Points, in no order, along strands that fork and pass close to each other.
Two points are linked if the straight distance between their rows is under 121. Some points are linked to none.
Bebal: 30 -13 -10 39 22 8 34 -19 15 -34 1 2 -7 34 -2 26 -38 0 22 -53 -16 -2 15 8 8 13 6 -17 2 -4 30 -41 -7 -21 13 -44 25
laba: 4 17 -33 -10 -37 2 -29 42 47 15 33 22 13 -47 -35 -62 8 -1 -58 43 1 30 -32 -12 -1 -22 1 29 36 -12 -34 -20 4 55 -3 6 -50
bok: -18 -16 32 14 -41 10 16 22 -22 7 -28 -37 -31 6 -1 -33 -25 5 -24 -1 21 -16 16 -21 -15 -23 11 -21 25 2 14 30 -14 -16 17 3 21
vukel: 4 -18 -24 5 10 -13 44 11 2 46 -34 -8 -57 52 25 27 23 -1 12 -8 7 21 32 19 -54 -15 25 17 7 23 -4 -7 -10 -25 34 -14 -7
tamam: -45 27 22 6 32 36 -55 21 1 16 45 53 43 29 -5 3 20 -21 20 1 -2 -18 0 36 -11 -9 21 37 -24 17 18 19 -6 -12 0 -4 29
Pifi: 19 34 7 3 -46 19 9 2 25 -12 32 -35 40 -27 -20 12 4 -32 -3 36 -17 -14 -67 -8 21 14 -4 9 12 -18 17 -13 -19 -13 -6 15 -27
Lise: -45 24 5 22 -13 17 72 5 -19 21 -6 -55 -59 49 27 29 -7 -7 -51 -19 27 -22 1 -11 -49 -18 -10 -7 -19 40 -6 23 10 -39 4 16 5
levu: -12 10 7 35 -16 2 30 -3 11 24 29 14 -23 -30 -10 -22 25 2 -44 49 -5 -4 -6 -16 -4 2 -1 45 -36 7 6 8 -34 -15 -6 13 -28
pupu: 39 -12 3 13 10 -50 48 -23 20 -11 -14 -13 -42 -20 81 33 -1 -4 -26 -34 -25 40 20 11 24 24 -37 -23 7 29 -43 -28 -14 12 33 -39 -25
Beteb: 13 -25 -12 6 6 -3 8 -31 18 -54 3 4 -8 46 19 -7 -23 52 -18 -48 22 10 12 65 31 34 10 -48 9 -13 -1 -23 -7 -5 17 -40 -16
tam: 26 16 31 0 -36 4 16 28 16 1 5 -46 -9 -18 -8 -9 29 -5 35 28 11 -31 -29 5 -11 -2 4 -25 10 -18 62 -43 -40 -27 4 15 -16
Zadu: 12 33 17 3 21 2 -9 -16 -8 14 6 -25 16 -35 6 25 -3 19 13 16 -19 -19 -26 -21 10 22 -28 10 8 -29 36 -52 18 -23 -17 25 13
vev: 54 50 17 -1 30 -17 44 -33 7 -39 2 -20 2 -4 50 45 -33 13 -15 -36 -14 -9 -13 3 14 25 -28 -21 -6 -10 -1 -47 22 -38 -5 -16 5
peko: 53 30 -24 6 10 -49 64 -14 35 -13 -27 -43 -33 -1 28 42 25 20 40 21 7 0 4 -9 5 6 -35 -34 -25 -18 23 -46 -8 -27 4 3 8
tonad: 6 24 -19 -1 6 -57 24 24 3 -1 16 -30 10 -16 29 32 13 1 -10 67 -48 7 -27 5 9 51 -13 -4 -9 -39 10 -33 -13 -13 10 32 -31
tela: -3 -16 -19 -21 -13 -12 -33 44 16 18 7 41 6 -28 -39 -57 5 8 -34 59 2 31 -8 -16 6 -16 3 19 3 -12 -31 9 -18 53 -12 22 -23
nuvi: -40 7 9 8 -3 59 -25 33 5 21 41 43 15 17 -14 12 21 -50 7 -6 0 -12 -9 17 -25 -36 29 54 2 21 3 20 -30 -1 -8 -12 22
zuf: 24 -6 28 9 -2 -38 10 6 -10 -29 -21 -26 24 -19 -8 -15 -20 -1 4 23 -36 23 24 2 21 28 -14 -33 9 -46 11 -11 -10 -19 30 -2 3
ref: -2 -16 34 2 -23 -10 25 16 -13 26 -35 -22 -65 14 17 -41 -16 0 -32 17 12 20 21 -26 -29 -34 -1 -9 27 44 -19 31 -24 -5 40 -1 -5
Lifi: 5 3 -7 -19 14 -26 -24 -26 -18 2 -25 -16 20 -30 27 29 -27 14 5 -7 -31 15 -10 -29 14 9 -23 -3 45 -20 -47 -28 37 11 -10 6 36
lufel: -35 10 24 29 3 7 -26 -15 -33 -17 43 18 -13 -10 -14 -8 6 15 -12 -55 -1 -14 12 10 -28 -66 24 -12 -2 47 -28 48 -35 -8 1 -32 7
beb: -33 -20 -39 12 22 30 -26 -8 -5 -15 -9 27 -20 41 23 -15 -1 49 0 -23 49 5 31 45 20 22 -8 -2 -18 27 -24 -6 31 5 -22 -21 -20
Datid: 30 -15 1 -7 20 -33 -24 -25 -1 -20 5 21 -1 21 22 3 -27 22 20 -28 -3 17 14 17 13 15 2 -4 3 7 -36 -13 18 2 -6 -25 10
Rebo: -19 4 22 -42 -21 35 -12 -10 -16 6 2 9 17 -19 -30 -26 15 -26 -51 -30 23 -1 6 -12 -16 -56 19 30 12 -1 -28 41 30 32 -11 19 38
Gan: 10 -29 -14 -8 -14 -40 26 -9 25 51 -35 -13 -50 -17 50 23 21 -2 23 29 12 21 -6 -30 -3 28 -23 20 12 24 -31 2 -2 12 -7 8 -14
Rik: 4 31 20 7 50 22 -29 -36 -8 -32 23 12 7 0 17 15 -13 31 3 -37 8 -6 13 23 12 41 -37 4 -15 -9 28 -15 28 -29 -31 -15 -14
senon: -13 -5 13 4 -15 13 -35 22 32 -13 53 29 57 -2 -71 -21 -5 -22 -40 -6 -22 -8 -40 1 20 -17 17 6 -5 -27 26 23 -36 58 -6 12 10
dama: 5 -3 -23 -32 33 -5 -43 -2 -25 -1 -4 25 26 -25 14 9 -27 -13 37 16 -22 12 4 -17 22 2 -18 14 27 -13 -25 -26 45 33 -33 6 47
Nizif: 11 -29 -15 13 -1 13 2 -7 0 29 10 37 -24 5 6 16 4 -15 4 -30 -10 -5 1 -31 -4 -19 7 33 -14 51 -39 -17 -11 20 4 5 2
luvu: -15 20 4 34 -11 1 62 13 -23 -2 -17 -55 -48 32 34 11 -4 20 -32 1 37 -24 13 -1 -23 -1 -19 -18 -27 10 37 12 5 -41 -7 11 9
dafu: -17 7 -5 -17 -37 65 -30 33 15 26 -8 -15 8 -3 -13 -24 30 -17 58 13 48 -38 -29 11 -8 -28 24 -1 23 12 44 -20 9 6 -3 10 -1
noz: 32 18 1 6 -27 -16 52 2 -4 -12 -2 -49 24 -36 34 19 -21 -19 -24 27 -23 -29 -35 -21 34 -11 -1 -28 -20 -5 12 -21 -20 -21 38 -2 10
sada: -6 -38 -24 -33 20 -34 -4 -12 19 21 8 58 9 -15 24 -6 10 -35 4 49 -21 28 18 -22 -13 23 -26 52 -5 3 -70 13 19 14 -19 -15 -22
bot: -39 11 0 5 -23 59 -2 42 -5 54 -22 -37 -12 25 -13 4 14 -30 15 5 31 -11 23 15 -54 -58 5 -5 27 17 -4 0 2 -38 23 -4 -15
pem: 5 -6 -12 6 17 -72 14 26 -7 -17 -6 -7 -4 -4 35 16 -12 15 -14 41 -47 40 -13 23 18 77 -5 -10 -3 -32 -12 -8 -10 9 0 8 -33
gava: 11 15 -3 -21 -42 30 6 4 27 5 -22 -58 -13 1 -26 -18 45 -5 65 16 38 -26 -27 9 -12 -15 1 -19 19 -10 52 -31 -9 -15 -17 20 -20
Puduk: -38 11 11 -7 37 2 -58 -30 -55 -44 41 28 6 -11 7 -17 4 37 14 -26 19 -9 4 43 6 -6 2 -8 -9 17 4 32 30 6 -44 -27 7
Nonen: 31 -29 -11 20 -5 -40 29 -12 20 35 -28 -13 -39 -27 56 32 15 1 -9 3 -18 29 7 -29 13 20 -42 -2 11 39 -27 -11 -27 15 34 -13 -22
sizo: 5 -9 10 8 41 -36 -37 -12 13 -33 34 5 51 37 -48 7 -33 -40 20 5 -57 18 19 13 20 16 -20 -13 3 -23 13 10 9 26 -10 0 -14
pirak: 15 -22 7 -25 -3 -53 -26 -2 -26 -24 5 16 5 -7 -13 -31 -16 19 7 5 9 18 -6 -22 -2 -55 5 -23 8 26 -64 44 -2 20 -23 -17 15
Mur: -5 -17 7 21 21 -10 -12 6 -13 -51 -8 13 10 36 -11 -11 -29 45 4 -42 -6 -1 4 50 12 47 23 -44 -21 -17 24 7 -10 -8 3 -26 -21
fozik: 23 -23 -6 15 6 -51 -4 -6 0 -15 42 5 52 12 -46 -16 -20 -22 -48 5 -63 15 0 -15 15 -33 -7 -18 7 -23 -16 -15 -20 39 17 -7 21
Fali: -7 11 31 15 -23 13 37 8 -15 8 -32 -52 -20 10 8 -6 -18 16 -5 -1 31 -42 -15 -18 -14 -9 1 -28 3 -6 50 0 1 -37 -1 13 29
lumub: -32 17 -45 -16 36 42 -12 18 -7 10 -25 12 -8 22 21 49 3 -11 76 -12 21 -4 37 44 -24 19 36 -2 7 -11 36 13 34 -17 13 -13 14
dupo: -25 -15 -37 10 6 -16 -34 1 -11 1 53 39 -1 -39 -8 2 -9 -14 -24 37 -37 12 -5 -30 11 4 -23 37 8 1 -46 16 -17 46 -47 5 -18
Voru: 3 7 34 17 -60 10 -23 33 14 -6 16 -17 5 -54 -25 -58 -10 4 -16 15 -1 -14 -28 -3 12 -3 20 -24 37 -16 24 -15 -27 15 25 -5 -31
vuk: -1 -13 2 14 18 -8 -18 -19 15 -14 29 22 40 25 -37 6 0 -24 2 8 -29 18 20 7 16 36 -14 24 -33 -10 -3 23 -3 1 0 9 -27
Zat: 17 -4 -15 -6 22 -14 10 -27 35 4 -14 16 -27 21 39 26 2 10 32 -12 26 16 29 12 0 39 -12 19 -18 15 -33 -14 31 -19 -2 -16 -12
Zeki: -27 0 -3 -13 11 13 -11 -7 -7 21 -49 -15 4 41 0 7 5 20 9 -12 34 5 40 17 -20 16 15 3 -12 -17 5 36 49 -18 20 21 13
Tive: 29 -28 15 -10 6 -37 -9 -10 -14 -12 -18 19 -16 15 11 -15 -17 0 21 -25 -5 27 21 -12 -3 -29 1 -12 6 45 -62 18 -5 -1 4 -28 5
zan: -4 0 -10 22 -12 5 40 -4 0 3 7 -20 -14 -7 -12 14 47 -2 2 35 0 -13 -6 2 -2 37 -13 20 -42 -13 44 2 -25 -22 -14 26 -32
dosu: -2 31 -4 -6 64 64 -11 -41 0 -27 0 17 -10 10 25 37 -16 10 32 -63 11 7 26 25 -2 17 -13 4 12 -7 42 -15 53 -28 -10 -36 12
tez: 21 -8 -4 9 21 -43 0 -5 12 -43 3 -13 32 15 -18 25 -46 -23 30 10 -59 33 14 3 25 43 -19 -27 20 -43 0 -5 -1 1 11 -8 -3
veton: -5 -22 3 -27 3 -12 -25 -18 -13 -10 -56 -4 31 5 -21 -9 -13 21 14 -11 14 19 22 -1 18 24 -3 -18 -2 -33 -5 38 43 17 1 16 21
Gosi: 3 -22 -44 -41 -3 44 -29 37 1 13 -6 56 31 16 -1 -3 15 -44 31 5 25 -16 14 -2 9 -19 23 17 -8 16 -6 29 12 32 -9 14 30
Metu: -36 5 -23 37 25 32 6 0 -17 15 -10 0 -18 33 1 18 13 42 -4 -17 27 -16 -3 27 -14 18 8 23 -34 2 41 -17 20 -22 -31 8 8
fen: -9 7 27 -8 -31 39 -30 34 1 -1 -1 12 -6 -15 -5 -37 4 -24 31 36 36 -4 6 -7 -2 -8 2 14 5 30 -11 39 -19 -28 -12 2 -32
Zapek: 12 0 10 -18 -20 38 13 -25 12 20 8 -12 -6 -30 -4 27 33 -55 39 12 2 -10 -2 -23 -6 5 -18 43 9 2 1 -23 9 -11 -13 18 -17
nagu: -2 21 -20 13 -48 14 16 12 11 -10 23 -29 25 -42 -10 1 6 -33 -22 56 -27 13 -36 -32 19 6 -29 22 30 -16 -34 -23 -13 -11 -14 13 -38
lodo: 6 -20 -3 39 27 7 14 -25 -14 -24 20 21 16 41 -21 3 -31 9 -19 -53 -26 2 5 13 8 -6 9 3 -6 -6 29 -28 0 6 -9 -38 46
gam: 4 0 5 -8 -3 13 -35 33 47 15 26 9 53 14 -59 -13 6 -31 23 39 -19 0 -41 6 14 17 6 10 -5 -21 23 -28 -3 37 1 33 -32
das: -17 13 -16 -21 -10 27 23 -34 18 32 -38 -44 -16 27 0 42 39 5 26 -11 42 -25 14 -12 -26 6 -5 1 -7 -2 18 22 35 -24 18 37 4
donid: 18 11 -34 -11 19 -21 41 -28 25 -6 -32 -24 -44 39 29 45 7 46 28 -19 30 -6 -23 32 -8 45 30 -16 -10 -27 47 -16 20 -9 -6 3 14
zupam: 9 -6 5 7 2 -10 42 -40 7 -36 -23 -22 -16 35 43 1 -32 42 -40 -70 25 -13 22 33 10 11 7 -61 9 -4 -5 -21 15 -20 35 -44 13
vofub: 8 -12 9 20 14 -8 1 25 -5 24 -17 5 -25 43 6 -13 0 23 10 8 6 11 33 17 -36 -4 20 6 -6 7 12 -12 -16 -37 26 -7 -2
Sem: -4 5 -24 -18 36 16 1 -19 26 -17 -23 9 -29 35 25 34 -17 57 17 -46 35 2 -8 54 4 60 36 -19 4 -32 38 -25 41 -1 7 -8 -5
pesom: 20 -7 14 5 -5 -12 75 -4 -2 32 -25 -17 -59 15 18 7 39 -26 -10 11 -10 17 17 -10 -32 -24 4 24 -16 33 -3 -23 -24 -27 33 6 -9
tada: -1 11 -20 -10 17 15 6 -8 18 7 -19 -5 -43 44 49 40 -3 23 35 -37 49 -18 19 18 -21 16 5 -4 -6 30 -12 -8 30 -32 -1 -8 -7
pive: -19 12 31 -6 -27 18 -36 27 10 22 0 13 17 5 -26 -55 -9 21 -15 6 35 -23 -19 -8 -9 -44 41 -2 3 7 -10 20 -9 4 6 16 25
Kel: -20 -9 -8 24 10 -10 -5 -6 8 13 49 48 -19 -43 -13 -30 7 -13 -31 59 -29 16 9 -29 -6 8 -24 48 -9 8 -25 17 -32 8 -24 -8 -44
mabem: -22 28 29 18 33 -31 -51 -28 -37 -36 67 12 8 -34 -2 -9 -12 37 -21 -12 -24 -7 -17 17 13 8 -6 -3 -9 -8 4 13 -2 6 -43 -10 2
koz: 14 -33 25 9 28 -31 -13 -17 -12 -14 33 20 34 18 -46 -21 -25 -19 -4 -35 -43 2 22 -7 -5 -37 4 -10 13 -14 7 -27 -6 27 3 -27 51
Zeg: 0 1 7 8 -42 -20 -21 33 5 -21 50 -6 17 -53 -26 -42 -27 -18 -39 28 -42 9 -37 -1 15 -8 22 -22 53 -33 6 2 -44 47 15 -8 -28
mepa: 14 11 7 7 -57 30 26 16 29 8 -5 -2 -26 -14 -30 -66 10 -20 -44 34 30 27 -11 -12 -10 -33 5 24 22 31 -6 25 -23 5 27 -12 -54
kede: 40 50 42 -15 25 2 13 -28 2 -4 -10 -20 4 -19 33 41 -8 10 13 -30 2 -29 -12 -22 -13 15 -22 -4 2 -11 26 -25 22 -47 -7 13 15
Fivu: -61 21 -31 -7 -1 76 -22 44 -18 47 -3 23 38 19 -8 27 18 -41 4 -5 21 -19 3 37 -32 -51 27 22 5 8 1 31 11 -9 -5 -9 32
berel: 7 4 17 -35 -36 -21 -20 12 -8 -19 7 -1 19 -36 -39 -59 -18 2 -27 22 20 17 -20 -21 5 -59 5 -13 29 -6 -54 38 1 25 -26 6 11
lotaf: 24 21 26 0 -60 1 1 33 20 16 13 -34 -29 -39 -2 -42 8 3 -2 50 23 -11 -43 -5 -2 -8 17 0 26 3 20 -22 -25 -4 2 10 -40
gubo: -22 -3 0 -28 47 6 -53 -37 -53 -13 12 29 38 -15 -5 -16 -6 33 6 -35 -2 -10 -8 3 15 -14 -1 -9 3 -9 20 21 48 30 -33 -10 41
fafav: -5 -19 11 0 0 14 -20 30 21 -6 -2 12 69 12 -75 -12 -13 -7 2 1 -28 -8 -39 0 22 25 19 -17 -17 -33 33 -5 -11 42 7 26 -3
kova: -13 -15 -1 0 -6 5 -28 4 4 -14 50 36 33 0 -58 -16 10 -3 -46 -32 -6 0 -7 1 -6 -44 31 6 -13 -7 -1 62 -41 42 3 2 19
Lipal: -33 -6 -33 34 11 33 0 -3 -17 1 -14 10 -7 58 2 1 -18 37 -24 -37 36 -4 16 24 -8 -10 7 9 -22 25 -18 5 22 -18 -23 -18 10
Zumak: 23 -19 6 1 -28 -20 3 -12 3 -8 27 3 39 -30 -41 -18 -8 -26 -40 -22 -51 3 -15 -39 14 -58 0 -28 24 4 -50 -22 -23 39 30 -4 10
posi: -11 19 38 -37 -16 0 -22 -19 -11 -21 28 7 37 -40 -57 -43 15 -6 -35 -20 19 5 -18 -10 -6 -81 13 0 15 -11 -29 39 16 30 -22 2 40
bireg: 11 -8 21 10 -21 -3 -14 -11 -11 -17 -4 -1 37 -10 -23 -11 -34 12 1 -18 -9 -22 -19 -29 20 -9 5 -24 6 0 -4 13 -17 -12 -2 -10 23
fidum: 29 -30 3 -33 -24 -36 -11 1 -9 -6 8 8 6 -23 -5 -10 -2 -36 -16 23 -35 46 7 -16 0 -1 0 13 42 -12 -45 34 -26 28 14 -6 -18
vab: -43 14 29 3 2 15 19 -5 -23 25 -26 -5 -24 39 -3 5 -20 -1 -38 -65 5 -16 -3 -13 -33 -55 28 -10 -15 53 -42 2 32 -9 5 21 37
Gub: -35 -38 11 22 5 -2 -28 31 -43 -39 -11 18 3 3 -33 -24 -22 34 18 -30 -7 -7 7 20 3 20 31 -42 -7 -4 23 40 -26 19 -10 -20 -10
gal: -6 13 -45 2 4 -6 58 -26 27 19 -31 -46 -46 46 19 50 59 14 13 -10 30 -12 31 10 -41 5 -18 -13 -29 0 24 9 -3 -40 13 13 -16
zoliv: 43 33 25 12 2 -22 58 -5 -14 -36 0 -33 10 -29 57 27 -36 -12 -27 -21 -24 -31 -5 -16 23 -9 -18 -43 -32 3 9 -36 -7 -30 27 -25 15
Renu: 36 6 22 23 -33 -8 36 -1 1 -8 5 -10 18 -6 -2 -11 -22 -16 -26 2 -20 -15 -29 -24 23 -31 20 -15 -21 24 -17 0 -39 -23 29 -8 11
niro: -15 18 14 24 -15 6 73 12 -8 33 -4 -20 -59 27 10 -9 23 -11 -41 14 13 -8 -8 -12 -42 -44 20 22 -26 47 -7 4 -24 -40 9 12 -2
neba: 34 27 -21 -6 -3 -54 34 10 26 10 -11 -45 -9 -28 38 37 38 5 17 54 -14 7 -4 -16 -2 28 -44 -22 -2 -32 4 -42 -14 -27 12 24 -27
vam: -6 26 14 9 44 -7 -42 -33 -27 -17 38 1 31 -22 -2 17 -21 14 -12 -9 -41 -1 -11 -4 20 23 -35 12 5 -19 7 -18 24 -4 -35 3 5
tagud: 26 17 1 12 -30 -14 29 -2 9 9 26 2 20 -28 -10 -7 -14 -25 -53 6 -43 -1 -44 -40 22 -45 17 3 -9 28 -56 -19 -32 17 22 12 -1
sebab: 0 -24 -31 -38 24 15 -43 16 -9 7 45 73 18 -1 7 -8 24 -53 5 -5 -9 -11 33 -1 -5 -28 12 22 -7 27 -24 33 3 53 -6 0 22
fur: -10 8 15 3 15 26 -16 -8 -10 -7 -23 7 33 23 -7 4 -36 19 24 -42 7 -36 -26 -7 -1 2 27 -21 6 -6 35 14 -1 -36 -6 -24 38
Muf: -12 -51 -27 -3 -6 8 -39 52 -9 6 -9 45 -2 -2 -43 -44 3 16 -18 7 12 14 20 -12 5 -33 16 -3 -9 0 -1 26 -25 56 -4 10 12
kori: -34 -2 -54 -14 3 59 -9 33 -17 29 -30 23 17 36 3 11 6 -20 22 2 46 -24 10 0 -12 -29 18 14 -11 30 -7 33 28 2 -14 8 33
sigod: -11 -56 -22 0 29 -32 -42 19 -20 -6 -2 46 2 10 -22 -40 11 37 -9 2 -7 40 34 10 8 5 -4 -2 -27 3 -15 23 -1 55 -3 -2 -9
ziti: 33 -7 -29 21 11 -43 38 -4 48 -25 -13 -18 -32 -10 70 46 -12 9 9 1 -5 54 12 26 37 63 -41 -18 17 -9 -15 -26 -12 5 1 -37 -28
muki: -18 42 23 -17 25 42 -30 -6 17 22 27 20 30 5 3 15 34 -17 48 13 19 -36 -16 10 -12 8 -1 32 -25 10 30 -5 10 -43 -7 16 4
sofu: 2 19 13 -5 11 30 -6 -3 -3 12 -15 1 -4 32 22 36 -18 2 33 -49 21 -35 -3 0 -31 -10 28 -7 -2 28 0 5 5 -46 7 -8 16
muku: -9 44 6 -38 33 48 -16 -13 0 22 -15 -8 8 -9 16 20 26 -3 74 13 30 -31 -18 2 -8 4 3 15 -2 -5 58 -7 34 -32 -20 27 20
Bon: 4 -18 8 11 -5 14 -18 27 5 37 -4 23 -12 14 -26 -44 19 7 -17 27 1 20 30 2 -30 -29 17 20 8 17 11 3 -36 -4 51 0 -24
garup: 16 -27 -9 -6 -34 -49 -2 3 -20 -12 15 -11 13 -36 8 -10 -20 -17 -41 23 -52 19 -12 -11 20 3 18 -25 35 -23 -13 28 -41 40 40 -7 -8
Vaze: -7 33 32 11 -33 36 -24 -15 22 2 49 4 27 -37 -23 3 14 -22 -15 9 -2 -25 -38 -11 17 6 1 27 -7 3 2 21 -23 -9 -1 15 -20
pir: 15 14 9 7 12 -48 23 14 7 -14 -36 -25 -40 -14 51 20 2 41 2 15 26 13 18 13 10 65 -48 -19 -15 -24 15 -15 21 -16 -20 13 -28
budap: -30 -7 -45 -15 41 37 -23 3 -8 -20 -22 28 -11 39 22 26 -24 24 38 -47 24 7 30 66 -1 33 37 -18 15 -18 19 -2 43 15 8 -33 11
Resot: 17 -21 -32 -4 -24 -20 -4 29 35 26 8 -5 21 -3 -33 -7 24 -15 -6 60 -32 20 -37 -7 13 22 1 8 10 -23 7 -28 -22 40 30 31 -55
fetob: -2 1 -3 24 20 -9 6 -15 5 -8 14 2 3 -12 -1 22 14 -4 5 24 -17 10 24 1 8 63 -45 26 -34 -23 13 -15 9 -24 -17 13 -36
Felud: 29 -30 -15 7 -15 -22 2 11 21 46 -15 6 -11 -4 -10 -20 22 13 -13 53 -12 22 -2 -22 0 6 -8 12 2 12 5 -14 -36 16 51 14 -29
bekef: 4 -19 17 -30 -20 -9 -6 -28 -27 2 -30 -15 5 -41 -1 7 -14 -16 -8 -28 -14 9 -3 -42 13 -24 -16 0 39 -1 -50 2 26 34 -13 13 37
Nedif: -25 14 19 34 6 12 -4 -21 -10 8 28 20 -4 -6 -5 -11 16 15 -35 -4 7 -7 23 -7 -4 -2 -8 43 -35 14 -15 17 -2 -25 -17 2 1
nade: 24 -2 -33 15 0 -55 36 2 4 -35 -6 -25 4 -8 59 40 -26 2 -16 16 -33 33 -8 19 46 58 -23 -25 -8 -25 -8 -4 -12 1 15 -25 -19
Didub: 23 -2 11 12 -8 -44 57 -23 -11 -29 -29 -38 -16 -1 63 -4 -39 23 -43 -26 2 -10 17 8 28 9 -11 -53 -16 -6 3 -18 14 -12 35 -37 26
Dud: 44 -3 -17 33 3 -22 46 -7 20 -17 -20 -26 -10 0 12 35 -16 11 33 -4 -9 -6 7 -13 21 22 -17 -33 -15 -18 35 -43 -12 -19 23 -15 14
Ros: -14 22 7 -30 -40 65 -1 -3 15 27 7 -16 -10 -7 -1 6 46 -47 41 0 44 -37 -28 -1 -26 -27 20 33 17 30 8 -2 10 -17 -12 13 -11
baloz: 21 21 20 24 14 1 43 -20 -5 -4 10 3 -42 -3 35 31 8 -2 -6 -23 4 -19 -1 -11 -10 6 -27 27 -35 35 -16 -45 4 -38 -34 -1 -6
kasen: -2 -18 33 -21 -13 -26 39 -6 -1 28 -45 9 -59 0 18 -37 1 -22 -34 22 6 40 11 -39 -15 -23 -20 19 12 66 -59 35 -9 8 17 2 -18
bup: 12 -20 -22 7 -35 21 12 -3 20 16 -5 -8 7 -27 -18 8 18 -31 19 40 -4 12 -5 -41 19 6 -44 29 8 3 -33 -18 -2 -2 -8 11 -33
Fot: -19 -12 19 -44 20 26 -47 -8 -35 4 -20 22 49 -27 -25 -32 -11 7 8 -24 0 -18 -3 -10 8 -22 13 -9 27 -34 36 9 39 32 -14 4 55
vubiz: -39 15 24 36 23 25 -17 1 -17 2 1 10 16 9 -28 -14 11 36 -21 -3 8 -3 5 21 0 16 0 25 -42 -8 30 7 10 -20 -15 13 15
Gomod: -36 -40 -40 10 27 10 -31 13 -23 11 -17 43 -22 17 21 -25 13 24 15 -3 24 20 58 22 1 8 -9 12 -15 26 -17 14 20 23 -1 -18 -8
zise: 9 -29 -6 17 -7 0 -5 -5 -4 -19 29 26 30 36 -37 1 -2 -23 -27 -29 -24 11 12 8 -1 -6 28 12 -15 -5 7 49 -35 12 16 -7 2
mot: -29 -29 24 13 21 -24 -34 10 -40 -46 11 7 33 -22 -58 -20 -23 19 16 -9 -44 -2 -10 3 20 22 -1 -44 0 -26 19 12 -9 40 -20 -6 -6
bozu: 3 -7 23 -16 -45 22 12 -18 -7 18 -6 -10 -6 -34 -16 -13 10 -31 -47 -23 1 -2 -5 -31 1 -32 13 19 20 8 -35 6 14 36 7 24 10
savu: 1 -6 21 -36 -19 -2 -19 16 -8 8 -39 -11 18 -17 -19 -26 -9 -4 20 40 16 21 2 -4 11 13 -2 9 20 -33 -10 1 33 9 -12 28 9
zofe: -15 28 -11 -47 10 23 -9 -9 9 20 -26 -37 -22 9 -11 3 55 17 82 22 31 -34 -15 20 -24 -2 16 -15 -4 -19 60 -18 5 -11 -28 40 6
Kuneg: 18 -15 -2 -24 -27 -27 21 7 -3 32 -32 -27 -30 -12 14 2 6 -7 17 46 11 12 -19 -16 0 12 4 29 19 -21 -1 -15 9 11 -23 26 15
Dotuf: -7 -20 -6 -12 12 -4 -48 4 -25 -5 36 34 10 -27 -12 -8 -4 -23 7 9 -20 7 17 -11 13 -15 -12 20 10 5 -25 6 3 45 -35 -1 16
mopa: -7 27 -27 -6 17 -16 42 -2 9 -9 -42 -51 -56 35 17 39 45 42 34 -10 35 -22 16 27 -34 27 -5 -42 -21 -29 64 0 -1 -24 -15 22 -8
gusit: -7 20 -22 -32 35 30 -20 -8 -2 6 -2 41 7 14 40 24 10 -33 67 -3 15 -14 44 23 -5 18 14 14 -3 21 -3 16 43 -13 9 -3 18

A fork is a point with three links, a tip a point with one. Leave the first point through the second and follow the links. Name the first fork or tip that comes.
fur; sofu: Dotuf
pesom; vukel: vuk
peko; neba: gusit
pupu; ziti: Renu
senon; fafav: kasen

A fork is a point with three links. Follow the links from the first point to the second and name the forks in between, in order.
pirak; tam: Dotuf > gava
Fot; tonad: vam > zoliv > Renu
fafav; Rebo: vuk > levu > Dotuf
tamam; zise: Dotuf > levu > vuk
Gomod; posi: levu > Dotuf
vofub; dupo: vuk > levu
vam; Zat: zoliv > Renu
budap; bireg: Renu
Kel; Puduk: Dotuf > Renu > zoliv > vam
